Each row is a point on a tangle of strands that fork, close into loops and nearly touch. The rows are in no order.
Two points are linked if the straight distance between their rows is under 60.3. Some points are linked to none.
z_152: [  0  -7 -10  -6  -7 -12   1  -6  33   7   2  31   0  -6  -9 -14 -27 -11
   7   2 -13  12  18  16   5   2  -2 -13  11  10   1 -11  -2   1   0  16
 -14   6  13]
z_801: [ 20  -1  -6 -10  19 -16  -6   8 -26 -33  -2 -21  -2  -5  -1   6  19  -7
 -11   2   6 -21   0  -2   7   0 -19  12  -3  -3   2  11  -7   3 -14  -4
  11 -11  -1]
z_619: [  9  -2  -6  11  16 -14   6   1   2 -33 -14  -8  -1   0 -13   5   2   4
 -12   0   0 -20  -6  -2   3   6  -1  -1   1   8   1  -7  10  -4 -21   2
  -2  14  14]
z_321: [  8   2  14   0 -11   1  -2  19 -17   7  -1  15  -9   1  16  10  -1   1
   6 -15   8  -2  -2 -10   4  13  -5   1   8  -5 -11  14  -4  12  -2  -7
  23   3  -8]
z_803: [-14   9   3  11 -11  -5  12   1  11  10  -1   0 -12   4   2   8  -2  13
   7  28 -15  -7 -16  -2  14 -13   4 -14 -15  -5 -12  -7  18   2 -13  18
  17  30   4]
z_760: [-11  -5 -12  16   0   8 -12  -2  18   1   3  18   7   7   1  -4  -4  -4
 -13   4   4  22  12  15 -36 -11   2  -1   0   7  13   1  10 -14  10  -7
 -20 -10   7]
z_366: [-11  -5  -4  10  -8   6   0   0   6  10   4  24  -9   5  11   2 -16   1
 -10  -5  -7  16   5   9 -24  11   3  -3 -11   6  16  -1  -3 -12   2   1
 -25   0   4]
z_421: [ -7   4   5   0   7 -11  -8  13  12  -1   8  12  14  -3 -15 -17  -4  -9
   5   5  -8  19  12   2  -2 -24   8  -2   3   4   6 -13  -7  -3  20   7
 -17  -1   7]
z_581: [-21  -1   8 -14  -4  10  -5  11 -12  10   5   4  12   2  10 -13  -1 -12
   4   4 -15   9   3 -18   6   8  13 -15  -7   6  -2  -4 -21  -5   1   2
  -8  -8  -6]
z_450: [ 13  -1  -7  22  -9   3 -23  22  -3  -2 -11  18  11   7  -2  -5   1  -5
  15 -10   9   6  -2  -3   7 -15  24   1  23   3  -5 -18  10  -4   3 -18
  27   8   0]
z_951: [ 25 -12  -9  -8  -2 -18  13  -5  -9   1   1  -2 -18 -20  11   0   2 -16
 -15  -7  10  13   2  -3   0  -2  12   5  -1   1   7  -6 -24  -4 -16   5
  -2   2   0]
z_672: [ -8   5  29   6  18  11  -3   2 -10 -12  16 -18  29  -1 -17 -13   9   1
   0   0  16  -5  -8 -15   5 -24   8   1 -11 -15  -2  -3   0   4  28  -7
  -7   2  -5]
z_310: [ 13   5   7   8 -20  -5  10   0  -3  -8   0  -4   4  -6   4  16 -20  -9
  -4 -15   2   1 -16   2  -4  -8  -3  13  -3  -7   2  -1   2  -2 -12   2
 -11 -18  -7]
z_222: [-10   1  -4   7 -10  -4 -22  31  -9  -7  -5  18  -6  12   5  -4  -6   0
  18 -12  -7  13   9   0  -5 -20  24  10  15 -10  -3 -16  -2 -10  13 -10
  11   7  -7]
z_355: [ -6   0  -6  20   2   7  -9   5 -13  13   0  26 -15  15   9  13  -5   9
 -13   3  -5  13  -9   1 -26  -1   0 -16  -9   7   5  -1  -5 -21   3  -9
 -14  18   0]
z_331: [ 11  -7  -6  -4  -1   6 -11  -8 -27 -17   6  -4 -14  -1   5   8  21  -4
 -16   3  11 -20  -6   5  16  10 -19   9  -7  -7  -6  16 -14   9 -16  -6
   5 -21 -11]
z_437: [-19   6   6   6  -4  -4  11   4  -3  -6   9   4 -21   8   0   9  -2   9
   5  11 -13 -12  -9  -1  11  12   9 -10 -13 -15 -15   5  19  10 -15   2
   9  11  -2]
z_423: [ -2   9   4 -13 -20  -2  -1   2  -2   2   8  -6   2   4   6   8 -18  -1
  14  -9  -1  -4   1  12   3  -2  -4   6   1  -1   4   5  -6   2   2   2
   2 -24  -7]
z_39: [  0  12   0 -16 -15   5   5 -11   3  47   1   4 -11  11  12  -7 -10  13
  23  -1 -17   5   8   4  14  18   0   2  18  13 -10  -3 -10  -6  12   1
  22   1  -4]
z_322: [-15  -9   3  -4   7  15 -11  -8   3  43  -7   7  -4   0   3   5  23  15
   8   7  10  -5   7   4  -7  22 -19 -16  -2  21  -7   7  -2  10  21  20
   9   3 -13]
z_895: [-13 -16  -7 -28  -2  -3 -13   8  -4 -12   7   8 -10  12 -16 -13 -11  -2
   8 -24  -3   5  27   9  21  -1  22  -8  10 -25   8  -7 -13   5  21  -6
   3  -7  11]
z_457: [  7  -2   2  -2  10 -32   4  18   6  -3  -1   3  -2  -8 -11  23   2 -11
   9   4   9  -3  14   9  -3  -6 -22   9  -1   8  -8  12  17   0  -7  27
  17  16   9]
z_109: [ 11  -5  -1 -26   3 -15   3  -5  -8 -17 -15 -11 -14 -10   4  -6   5 -12
  -6 -14   3   3   9   1  13   8   6   3   1  -3  10   2 -16  -6 -22   0
  -4   1   4]
z_131: [ 28   0  -5   8 -18  11  -1  -2  -6  24  -3   3  13  -5  11  -6   1   5
   7  -3  25   6 -12 -11  -3 -12  -7   2   3  -4   3 -12  17  -7   6  -4
  25  -9 -11]
z_195: [ -5   6  -4   7  -3  -3  -2  -1  22  -2  10  -3  14   3  -5  -7  -5   5
   9  13 -10  12   1  -5   3 -19  23   6   1   0   2 -15  16  -7  11  -8
 -15  10   6]
z_26: [  4  15  12  -1   6   5  17  11  24  -9  10   1   1  -8 -13 -10 -16  -1
  10  18  -8  14  -5  -8  11 -24  14   8  19   7  -8  10 -17  20  -7   7
 -18  11   3]
z_494: [ 13  -8 -13   3  11  15  -7 -15   3  14 -14  13   5   9   6 -13   5   3
   1 -14  25   3  14  12  -3  17 -20  13  15  10   7  17  10   7  17 -15
  22  -6   1]
z_333: [-12  -3   6  12  -8  21  14 -27   7  -6   2  -1  -3  19  -6 -17   3  13
 -13  -1  -6   1 -13 -13  11   2  19  -9  -5 -11   8 -15  26  -3   4 -15
 -10  17  10]
z_955: [  0   6  17   5  15   7  33  -7  16 -11  -8 -22   6 -16 -13 -14   2   5
  -7   5  11   3  -2 -12  18 -20  23  11  11  -2   6  -5   0  12  -9 -10
   3  18   1]
z_287: [-17  11   9  -3  17   7  -1  -6  -4   1  -3 -23  28  -9 -12  -8   8   9
   6  12  -5  -8   5   4  -4 -14 -17  -9 -22   3  -2  -1  11 -14  10   0
   1  -4  11]
z_919: [-18   7  -9   7   6  -5  -8  15   3  -4 -15  10  20  -2  -7   2  -9 -13
   1  -3  -3  -1  14   5  -8  -6 -14 -19 -11  20   0 -13   6 -17 -13   6
   1  -5  12]
z_892: [ -9   1   0 -14 -20   8   6 -14  10  35   5   6 -16   4   9 -11  -6  -2
  17 -12 -17  10  13  -1  14  24  13   4  21  -5   5  -2 -13  -5  -5   1
   0 -13  -8]
z_284: [ -9  -6   7   4   9 -11  15  -4  19  -4 -18 -28  24 -20  -2  -8   4 -10
  -8   1  18  12 -11  -6 -21  18 -10  -9  -3  16  -2   7  -7   5   2   0
  -9 -25 -10]
z_978: [-11   0   5   0   9   3  -9   4  20  29 -15 -15  17 -11   9 -11  10   0
   4   4   4  19   4 -15 -34   6  -2  -1  -1  12  -6   5  -3   1  16  -2
   7  -4 -20]
z_361: [  7   0 -10  11  -3  -4 -10  -1  10  22  -5  -4   6 -12   6  -9   3   1
   7  21  -6  18   4  -5 -19  -3  -2   2  -1  17  -5   7  -3   0  -1  11
   8   1 -11]
z_203: [ -9   5  -5   1  -2 -18  -3   4  18  -1  10  15   4  -3 -23 -12 -21  -4
   5  -3 -12  11  26  16   6 -14   4  -5   7   5  15 -24  -4  -8   9  20
 -25   6  20]
z_787: [-31   2   4  -2 -12  -2   2   7  20  -4  -2   3  -3   9 -13   0 -25   1
   4  -6 -28  15   3  -8  -4   2  12   2  -5 -17 -12  -4  11  11   0   5
 -13   1   4]
z_652: [  1  -7  -4   3   6 -20  -1  15  10   1  -8  11   7 -14 -11   2 -14  -2
   3   2   6   8  14  18  -7  -9 -12  -4  -5  19   1  -3   6  -5  -2  21
   6  11   9]
z_61: [-17  -5  23  -4  24   8   2  -4  -3 -17   7 -21  26  -4 -16  -9  10  11
 -13  -3  -7  -6   1  -6   4  -5  -2  -1 -13  -4   8   0   2   4  17  -9
  -9   2  19]
z_309: [ -2  -9   2  16   4  16  -5   6 -12   2  -5   8   3   0  15   2  12  11
  -8   3   9  10  -8 -11 -21   3   1  -5  -5   7   2   1  -3 -11   0 -11
  -3   6  -6]
z_995: [ 17  -2 -10   9  13  -5   7 -23   7 -10  -1  -4 -24  -1  -1  16  17   1
 -14  20   0  -8  -2   3   2   2  -3   3  -5  -4  -8  11  16   4 -20   0
   4  28  -2]
z_523: [-11  -3  -5 -13  12  23 -23  -7  -4  35  -5  -5   1   6  18   3  29  10
  10  -7  19  -1  11   0 -11  16  -8  -9   1  13  -6   5 -13   3  15   8
  27 -20 -14]
z_370: [-11  18  21 -13  -3 -18   1  29   6  -5  17   6  -2  -1  -3  -5 -28  -8
  13   6 -19  17  -7   3 -12  -2  -2   9  -2  -6 -12   6 -11   9   8  18
 -26  -1  -2]
z_851: [  1   4  -5   1   7 -21   2   8   1   0   6  -3 -14   2  -3  22   2  -5
  10  10  -5  -1   1   6 -10   1  -8  14   3  -3 -18  31  13   3  -5  14
   8  27   1]
z_524: [  8  11  -3  -5  -4   5  -8   2  -3  -4  16  21  -9  18 -10  -7 -12   9
   7 -12 -20  -2  13  20   8 -10   9  -2  15   1   4  -6   1  -8  18  -9
 -24  16  17]
z_715: [-12  -9   3 -31   7 -16   3  -1  -7 -19  -5 -21  -5   2  -2 -10  -2  -7
 -10 -16  -5  -2  13  -3   1   2  12  12 -19 -19  19   1  -8  -7  -4  -1
  -6  -6   1]
z_273: [ 10  -5  16  -5  18  12   5  -5  -8  -7  18  -7  28  -9  -9 -19  18   8
  -6  11  30  -8 -10  -9  10 -18  -5  -7  -3   1   3   9   1   9  20  -5
  -4  15   1]
z_272: [ 10   3   0  -2  -7  -3   6   0   0  17 -22   4  -7   4   1   9 -10  -2
   5 -25  28  -7   1  19   2  12 -19  21  15 -10   9   1  24   3   8   1
  27 -27 -11]
z_496: [-14   4 -10  -2   1  -4  -6  -5   7 -15  -4  -3  10   6  -6   0  -8   1
  -4 -10  -5  11  14  10 -38  -8  15  16   0  -5   5   8   7 -15   4 -19
 -25 -12   5]
z_872: [ 24  -3  -6  -8   9 -10 -15   3 -17 -42 -13 -15   8   6  -9   3   3 -14
 -10  -9  17 -20   4   7  14  -5   0  28  10  -7   2   5  -6   6  -8 -15
   7 -23  -3]
z_197: [ 23 -16   0  15  -3  -2  16 -21  -5   2   9  25 -28  -7   5   9  14   9
 -17  -4  17 -12  -9   8  16  -1  -1  -7  -7 -11   7 -11  11  10  -9  -1
   6  25   7]
z_948: [  7 -23   3  12   8  16  -3 -12  -5   8  11  11   0 -12  20  -7  28   5
 -21   4  22   4  -8 -13 -21  -6  -2 -14 -18  -4  -1   8  -5   6  13  -7
   1   3  -7]
z_29: [ -5  -8  18  -8  11   8  13   3 -16   0  13 -13  -2 -15  22  -2  16   4
   1  19  -5   4 -15 -29  13 -11  25  -3  -2  -4  -3 -10 -28   5  -5   8
  -3   9   0]
z_295: [  5   8 -12  -5   3  -4 -16  -8  10   3   1   0 -19  12  -6   4   9   9
  10   1  -7   4   9   9   1  -9  20  13  -5 -14 -11  22  19  -4   6 -14
   8  32  -1]
z_797: [ 23  -5 -13  21  -1   1  16 -19   0   5  12  -5 -15   4   2   9  17  19
 -13   7  15  -9 -16  -1   5  -1 -19  -4  -3 -12   7   3  21   9 -10   3
   5  24   0]
z_116: [ 23  -1  -4   4  -2   8  16 -19  -2  -3   6   3 -12  -3   2  -1  -4   0
  -6  -8  -9  -5 -11 -13  20  18   3  -5   8   3   0 -10 -19 -10 -23  -4
 -10  -1   5]
z_489: [-12   9  17  -6 -11   3   2   2   4  -1  16  12 -10  14  -5   3  -6   8
  11   6 -20 -11  -1   2  18  13   0  -3  -5 -22 -23  22  15  30   0   8
   2   2  -4]
z_692: [ 11  10   5 -11  -6 -20 -11  12   5 -13  19  23 -15   2 -16   9 -13  -7
  11  14 -13 -15  14  16  18  -2 -13   8   9  -6 -21  27  -2  23  14   6
 -13   6   3]
z_274: [-15  -8   6   4  -6   3   1   0   8  -4  -3  -6   4  -6   1  -9   5 -12
   2   5 -12   7   3 -12  11   6  18 -12  -6   2 -12   0  -7   3 -16  -5
   1   0  -8]
z_235: [ 17   0  -2 -17  -2 -10  12  -5 -14 -13   2  -8  -3   0  -3   4 -10  -5
  -4 -11  -5 -17  -7  -2  28  11   6   1   6   5   8 -11 -25 -20 -23   0
  -7 -15   5]
z_155: [ 10   9   9  -8  10 -14  -2  17   3 -18  24  28  -9  -1 -23   0  -9  -5
  11   1  -1   3  15  11  16 -12  -4   5  21   3  -8  12  -6  18  16  12
 -22  12  14]
z_190: [-20  -7  -3  -4 -18   7   1   7   9  -5  -5  11  -6  12   0  -3 -20  -6
  -2 -20 -10  18  11 -13   1   4  27  -9  -3 -19  12 -19   7  -1  -1  -7
  -9   2   2]
z_161: [ 25 -15  -7  -6   8  -2  13 -19 -15   4   9 -10 -15 -14  11   0  10   9
 -15   3   5   6  -4  -1  -5 -10   3  11  -1   1  15  -7  -7 -14  -5   5
  -6  16   2]
z_201: [  7 -26   4  -5  -3  14   3 -18  12   0 -14  20   6   0  -7 -11  -3  -3
 -13 -15  26   3  18   8  -6  -5   7  -4  -3 -13  14  -5  18   0  18 -11
   3 -13   5]
z_176: [ -6  -2  -4 -18  14  -6   6  -9  -7  -3  -7 -35   2  -3   8 -14   7  -4
 -11  -4  -7   3   6 -18  -6   0   9  14 -16  -6  20  -5  -5 -22  -2  -4
   7  -9   5]
z_737: [ -7  12  13   2  -2 -17  12  20  18  -8   7   4  -8 -13  -3  -2 -17  -8
   9  22  -9  11 -14  -4  -6 -14  -1   7   1   6 -13   8  -8  20  -9  14
 -18  11  -6]
z_137: [ 15  -9   2  14  -3  -6  11  10  -5 -19 -16  -5   3 -15   3  10   1 -18
 -18  -6  16   2 -21  -6  -5  -5  -9   2  -8  -7   0 -11  -2   8 -17  -3
  -2 -15  -4]
z_956: [ 15  -9  -3  -3  -1   5  -5  -6  -2  -6 -11  16   4  11   6  -2  -2   0
   0 -18  15   3  13  11   5   0   6   8  16  -7   5   3   7  -3  16 -22
  17  -7   6]
z_379: [-12  -8  17  -7  -1   4   6  -3 -11  13   1 -12 -10  -2   4   8  12  22
   1  -3   9  -4  -8  10 -16  20 -16  10 -18 -14   3  16   1   9  12   5
   2  -7  -8]
z_344: [ -3   3 -14  17   8  -7 -14  17   6 -15 -16  -9  26 -17 -11   4   5 -19
  -7   9   4  -4   2  -1 -21  -6 -16 -17  -6  18  -8   3   9  -5  -8   3
   2 -16   1]
z_336: [-15  14   8  -9  23   1  19  -9   6  -6  12  -8   9   1  -6  -3  -6   0
  -2   7 -24  -4   5 -11  18   6   0  -4   7  22  -1  -4  -6   0  -3   2
 -20  20  26]
z_124: [ -6   0  -8  10   2   9   4  -9  15  -3 -11   9   6   8   5 -12   2  -1
   1  -7  -6  -5   7  -5   7  19  12 -11   0  12  -8   6   2   0  -1 -10
   6   4   8]
z_681: [ -2   9 -16   3   1 -15 -19   5 -23   2   4  -5  -5   6   0  16   3  15
   4   8  -2 -12  -7   6  -2 -21   2   2 -19  -4   4   1  18 -18  -7   4
  16  22   4]
z_375: [  5   1  14   8   2   9   9  -3   4 -24  -6 -13  22  -8 -13  -1   1  -5
  -3   1   8  -9 -10  -8  18 -12  13   5   6  -7  -5 -10  13  14  -7  -6
   4  -3   2]
z_353: [  0 -19   7  -5  -1  11   2  -3  -8  -1  -1  20   4  -3   2 -13  -4  -2
 -22 -14  17  -2   1  -4   7   1   2 -13  -2  -8  16 -22   9  -2   7   2
  -4 -10   0]
z_164: [ 13   8 -11   5  -7   3 -10  -5   1   8   1  12  -5   6   0  -1  -2   8
   9   4   2   3   5  11  -1 -15   9  10   8   2  -2  12   5  -2  11 -15
  12   6   0]
z_657: [ 17  -5  -8   8  16 -12  15 -15   9 -31  -6 -18 -14  -4  -3   4   8  -1
 -20   6   6  -6  -8  -4   2  11 -13  11   0   0  -6  17  20  13 -17 -10
  -6   5   6]
z_488: [-27  10 -12  -3  -9   5 -26  23 -13  -2  -3  10   7  26  -2  -5   0  -1
   9 -19 -20   9  17  -6  -7 -13  21   5   9 -16   2 -14  -3 -10  18 -24
  -1  -2   6]
z_315: [ 10  -3 -14   6  -6  -9  -1   3  -8   3  11  -3  -5 -14  -1  19   9  -2
   8  27  -3 -17  -7   8  -1 -12 -22  -9 -22   0  -2  13  -4  -1 -15  24
  11   8  -5]
z_241: [  3  15   7  -8  12  -2  19   3   8  -2  16 -13   4  -5  -9  -7  -6  -5
  11  22 -24   9   1 -14  15 -21  12   8  14  18  -8   3 -14   2   1  11
 -17  18  18]
z_365: [  8   2  -8   4   5  -7   4 -13  -4  -2  13  -8 -22   5   2  17   8  12
  -3   8 -17  -4  -3   5 -12   1   5  13 -10  -8  -9  28  11  -6   0   5
   1  36   4]
z_376: [  8 -16  -3   6  -2 -18   5  -1 -11   9   4  -4 -11 -22  10  20  19 -19
  -4   5  12 -11   0   5   0   6 -28  -4 -17  -9  -3   4  -3   6 -17  21
  16  -2 -10]
z_348: [  9  13  -2  -8 -11   3  -2  -7   6  43 -10   1 -16   7   8   8  -6   1
  21  -9   3   0  -2  -1   5  28 -12  -5  23  20  -4  -6 -15   2  -3  10
  16  -8 -20]
z_674: [ -4  18   8 -14 -13  -7   3  11  18   1  16  18 -18   4  -9   0 -17 -12
  22   6 -26  -4  13  16  15  20  -6   6  12  -7 -22  20  -1  23   3  11
  -5  11  -4]
z_62: [ 16 -16  10  10  -6  14  10   0 -16  -6  12  25 -17   2  -1   6   3  12
 -11 -10  14 -15 -16  -3  18   7  -2 -16   4  -9   7  -2  -1  12  -2  -9
   2  13   3]
z_578: [ 19   0 -17   7  11  14   0 -27  15   8 -16  -7   4  11  -7 -11   3   7
  -2  -9  10 -15  12   9   4  17 -17   4  11   9   0  12  20  -8  -2 -12
  22   4  10]
z_934: [ -6  -5  10 -17  14  14  16 -18   5   1 -11 -10  14  18 -11 -18   0  10
  -9 -22   4 -10   9  10  -2  25  -8  17   3 -15  10  15   7   7  18 -15
  -6  -6  20]
z_38: [ -3 -18  18   3  -1  14  11   5 -10   2   9  20 -12  -7   4   4  -8  11
 -18 -18  18   7  -6 -11   9   6  12  -7  -1 -10  15 -16  -5  12  10   2
  -7   9   3]
z_829: [-11 -20   5   2   7  -4  -2  -6   9   7 -14 -27  18 -29   3  -7  14 -16
 -13   6  20  12   2   2 -20  -1 -12  -8 -20   4  11   0  -6   1  12  10
  -4 -33 -14]
z_772: [ 14  11  -6  -3 -19  10 -14  -5   0  35   5  -2  -2   2  13   4   4   9
  17   8   4  -3  -7  -1  -2   4 -18   1  12   5  -1  -8 -15  -6   6  11
  15 -21 -24]
z_969: [ 23  -4  -9  15  -5   5 -18   8  -5   5 -15   7  16  -6   8  -2   8  -9
  -3  -5  19   6 -10 -14   2 -20   5  -4   3   7  -3 -11   7 -11  -3 -19
  32  -1  -7]
z_23: [-13  -7   5  -4   4  15   6 -12 -10  34   3   0 -13   9   5  13  15  18
  -2  -2  11  -9  -1  14 -15  20 -23  -7 -16  10   4   5   1  -2   9  17
   4   2  -6]
z_221: [ 14   8 -10   0   4  13  -7 -13 -19  -6  -5 -17  16  18  -5   1   5  12
   5   1  15 -22  -5  13   2  -1 -14  11   0  -7   3  16  13   2   0 -14
  10 -20   8]
z_980: [ -2   3 -11  -8  13   1  12 -10   7  -9  -4   5  -3   7 -10 -13  -7  -5
   6 -13 -16  -5  12  -6  24  17   2  -9  14  25   1  -9  -3  -2  -6  -6
   1  21  24]
z_742: [  0  18   3  -3   0  -8  -7   6 -23  -4  12  -7  -7   7 -12  23   1  18
   3  10 -13 -11  -9  16   0 -25  -1   2 -13   1  11 -11   8 -19  -1   9
  -9  21   6]
z_69: [  6   0  -2 -15   7 -10  -6  17 -10 -15  16  23 -10   4 -18   0 -21   3
   4  -9  -8  -1  12  16   8   0  -2  -5  16   9   9  -1 -14  10  20  -1
 -26   2  21]
z_52: [-28   2   4 -11   2   1  -1   2   9  20 -15 -12   8  -6  16  -4   6   3
   8   4  -4  16  -2 -13 -30  24  -4  -6   1  18   0  -2 -16  -2  13   5
 -12 -15 -13]
z_756: [ 22   7   1   4  -6  10  25 -18 -14  12   2  -2   4   8   5  -4  -5  12
  -2  -8  -7  -9 -14 -15  24   7   0  -5  16   1   9 -30  -1 -18 -11  -3
  10   7   9]
z_835: [ 10  -4   5  17  -5   2   6   5  -3 -33  -8 -11  10 -15  -6  15   3 -13
 -19  19  12 -15 -21 -13  12 -12  -7  -3  -6  -8 -13  -9   8  18 -13  -5
  -6 -16  -4]
z_426: [-14  15   6 -13 -15 -17  -3  25  -5   5  -4   4 -12   3   5  12 -29  -9
   8  -3 -13  11 -10   8 -26   7  -8   9 -11   3   0   2 -12  -6  -6  19
 -22 -11  -3]
z_269: [ -2   2  -4  17 -18  10 -19  -4   7  -1   1   7  12   9  -1  -9  -2   0
   3   5   1   6  -3  -8   3 -25  22  -9  -3  -6   2 -23  23  -9  -6 -13
  -2   0  -7]
z_422: [  7 -11  -5  -2   2  -2  -4  -7  -7   0   7   1 -13 -13   5   9  19 -14
 -12   8  15 -18   1  15  -1  25 -25  -7  -9   4   0  25 -17   9  -9  11
   1 -14  -3]
z_702: [-26  -1  -4 -17  13   9 -12  -4   3  28 -16  -6  -3   1  20   9  19   5
   7  -2   9   9   5   1 -21  14  -6   1  -1  17  13  -4 -15   0   6   9
   1 -26 -24]
z_547: [  2 -12  13   8   5  12  22   3   4  -5   1 -10   2 -14   7 -11  14   6
  -4   1   2  10 -10 -24  19 -13  32  -3  14   7   3 -16 -15   8 -10  -2
  -4  23  -3]
z_913: [ 10 -11   0 -14  25  -6   4 -12 -13 -12  -6 -13   4  -6  16 -18  20   5
 -22  -3  11  10   3  -7  -7  -8  13  15  -5  -2  15  -1  -5 -22   3  -6
   6   7  -4]
z_258: [-11   9  10   3  -5  19   1   8 -28  -5   0  -2   6  23   5  -1  -8  17
  -7 -17 -10 -12 -12 -10   8  -2   2   6 -13 -10   5 -12   6 -10  -3 -18
   2 -11   2]
z_239: [ 15 -12   8  12   8  19  -5   0  -3  -4  10  13  19 -12   2  -7  18  -6
 -10  16  26  -2 -13 -10   0 -10   2 -10   2   1  -9   7  -4  16  15  -5
  -3  -3   2]
z_960: [ 15   3  -7  16 -14  27   2  -8  -2  35   1  -9   5   1  24   0   7   7
   8  -5  17   4 -16 -13 -18  -7 -12   4   8   6  13 -15  -6 -12   1  -4
  18 -18 -23]
z_157: [ -9  -8  -5  20   1   0  -6   5  -6 -26  -9  11   1  -6  -4  10   5   1
 -17   5   5 -16   2  -4   7   5  -2 -20  -5  -1   5 -17  -2  -7 -17   1
   2  -5   6]
z_119: [  0  22   2 -13  -7   0  -3  -1 -17  14  14   4  -3  20   4  10  -9  19
  15   1 -21   0  -8  17   2 -16   4   8   3   4   9  -9   1  -8  10   0
 -15  11  14]
z_202: [-17  -2  14  -1   0  10   9  15 -23   9  20  -5   7  -2  16  -4   0   2
  -2  12 -21   7 -21 -27   8  -7  17 -10  -2   8  -5 -16 -23   4   1   4
 -16   3   2]
z_817: [ 18  13  -9   4  -3  15  -8 -26   8   7 -16 -13   7  22 -11   0   1   3
   1  -7   3 -28  -5   9  12  15 -18   8  14  -7   3  11  18  -5  -7 -16
  25 -18  -7]
z_687: [-13  -8   4   1  11   3  -5  -4   0  -7   1 -18  25 -22  -2  -8  11  -2
 -14  17   6  -7  -3   6  -3 -10  -6  -7 -26  -3   2   4   1  -3   6  13
   1 -16  -8]
z_940: [ -9   7   2 -31 -22  -8  -4  -5   6  12   4 -13 -12   8   4  -5  -8  -7
  23 -18 -10   7  10   8  14  17  14   5   5 -13  -6   9 -14   6  -4  -1
  -4 -15  -2]
z_885: [ -3   6   7   0   5 -11  16   2  16 -15 -11 -42  13 -15  -4  10   3  -6
   5  10   9  -3 -16  -3 -16  27 -21  -3  12  17 -12   8  -8  20  -4  -3
 -18 -11 -10]
z_567: [ 10 -15   3  -4 -11 -21   8   4  -1   8   5   1 -10 -23  19   8  10 -16
  -4   8  11   6  -2  -3   6  -4  -5   0 -17 -11   0  -2 -14   6 -11  14
   1   2 -16]
z_559: [  4  -3 -14   8   5 -13 -17  14   8  -1  -7   5  14 -23   7   0  12 -13
  -3  18   6  15  13   1 -28  -6  -8  -1  -4  11  -8  16  -5 -10  -3   4
   7 -14  -3]
z_105: [ -2  12   1   9  -4  -8   4   1  12 -16 -12 -30  15  -7  -8  12  -6 -17
  10   3  -5 -10  -9  -9  -2  22 -17   1   6   9 -21  14   5  18 -12  -3
   1 -22 -16]
z_604: [ -2  10  -8  -4  -5  -8   0   8   3 -11 -10 -22  13  -6   2   6  -1 -17
   8   4 -12  -1  -5  -7  -2   8  10  -7  -1   6 -17  10 -16  -3 -18  -5
   0 -18  -9]
z_723: [-15  -4   3  26 -21   2 -13   3   2 -16  -5  10  -4  12  -4   5 -16  -1
   3  -4 -12  -3   1  -5   7  -6  20 -15  -1 -14   0 -22  18  -4  -6 -10
  -9  -1  -9]
z_607: [ -8  10  -6 -15 -18 -10  -6   9  27   9   5  34  -1   7 -15 -18 -29 -11
  17   1 -25  11  14  11   9   8  -7  -4  11  -2   0 -14  -5   9   7   3
  -5 -12   9]
z_505: [ -7  -2   1   2   0  -7   7 -10   0  23  12 -11   1  -4   0   8   6   4
   6  24 -11 -10  -8   7   2  -4  -9  -9 -17   5  -2   2   7   0  -4  30
  12  22   5]
z_341: [ -3   6   1   4   6   8  -1   2 -18  -4  -3 -14  -5  18   2   1   4  15
  -6 -15  12  -7  -8  11 -18  10 -11  19   0  -4   6  19  12   1   8  -7
   2  -6   2]
z_616: [ 25  -2 -11  13  -5   9  -8  -4  15   7   3   5   3  -9   6   0   5 -11
   4  10   4   4  -4   2  -9  -4  -4  -1  21  11 -17  14  13   7  -1  -6
  11   4 -10]
z_745: [-13  -4  -3  11  13  -2 -17   4 -19 -17  -4   2  -6   7  -3  10  14   9
  -9   3  -3 -18  -3   1  -1  -8   4 -12 -19 -10   7 -13   7 -11  -9   6
  13   5   4]
z_313: [-10  11 -22   2  -2   9 -23   2  -7 -14  -7   2   3  23   0  -1   0   5
   1 -10 -18   8   7   9 -22 -12  24  16  12  -2   4  -1   6 -27   6 -23
  -8  -9   4]
z_13: [-19  17 -10 -10 -19 -14  -1  12  24   0  -7  13  -4  13 -17  -2 -39  -4
  11 -15 -28   6  14   9  12   4   0   1  12 -15  -6 -10   3   4   2   0
  -4  -1   3]
z_262: [-21   4  -6   3  -8  -4  -3  22  -1   8  -6  14 -15  10  18  15 -13  -8
   2  -8  -9  16   5  12 -25   6  -7  -4 -11   8   2   1 -14 -10 -10   8
  -8  -9  -9]

A fork is a point with three links, a tip a point with one. Leave the first point through the second and follow the links. Name the first fork or tip that comes.
z_692 / z_155 => z_995
z_681 / z_742 => z_376
z_948 / z_239 => z_274
z_361 / z_978 => z_956
z_274 / z_604 => z_366
z_578 / z_817 => z_361

A piece is all that can be reached along the links. How many separate loops has the piece of each point below (a circle has one, a figure eight two, a Y none), and how many tips (points with one link)?
z_353 => loops 4, tips 2
z_284 => loops 2, tips 0
z_195 => loops 1, tips 0

Name the points in between on the shortest way along the links from the first point to the second, in order.
z_742 / z_437 => z_119 z_524 z_69 z_155 z_692 z_674 z_489
z_375 / z_496 => z_835 z_137 z_310 z_423 z_940 z_892 z_39 z_348 z_772 z_960 z_131 z_969 z_450 z_222 z_488 z_313
z_559 / z_155 => z_361 z_616 z_164 z_295 z_365 z_995 z_657 z_619 z_157 z_745 z_681 z_742 z_119 z_524 z_69
z_980 / z_687 => z_124 z_274 z_604 z_105 z_885 z_284 z_829
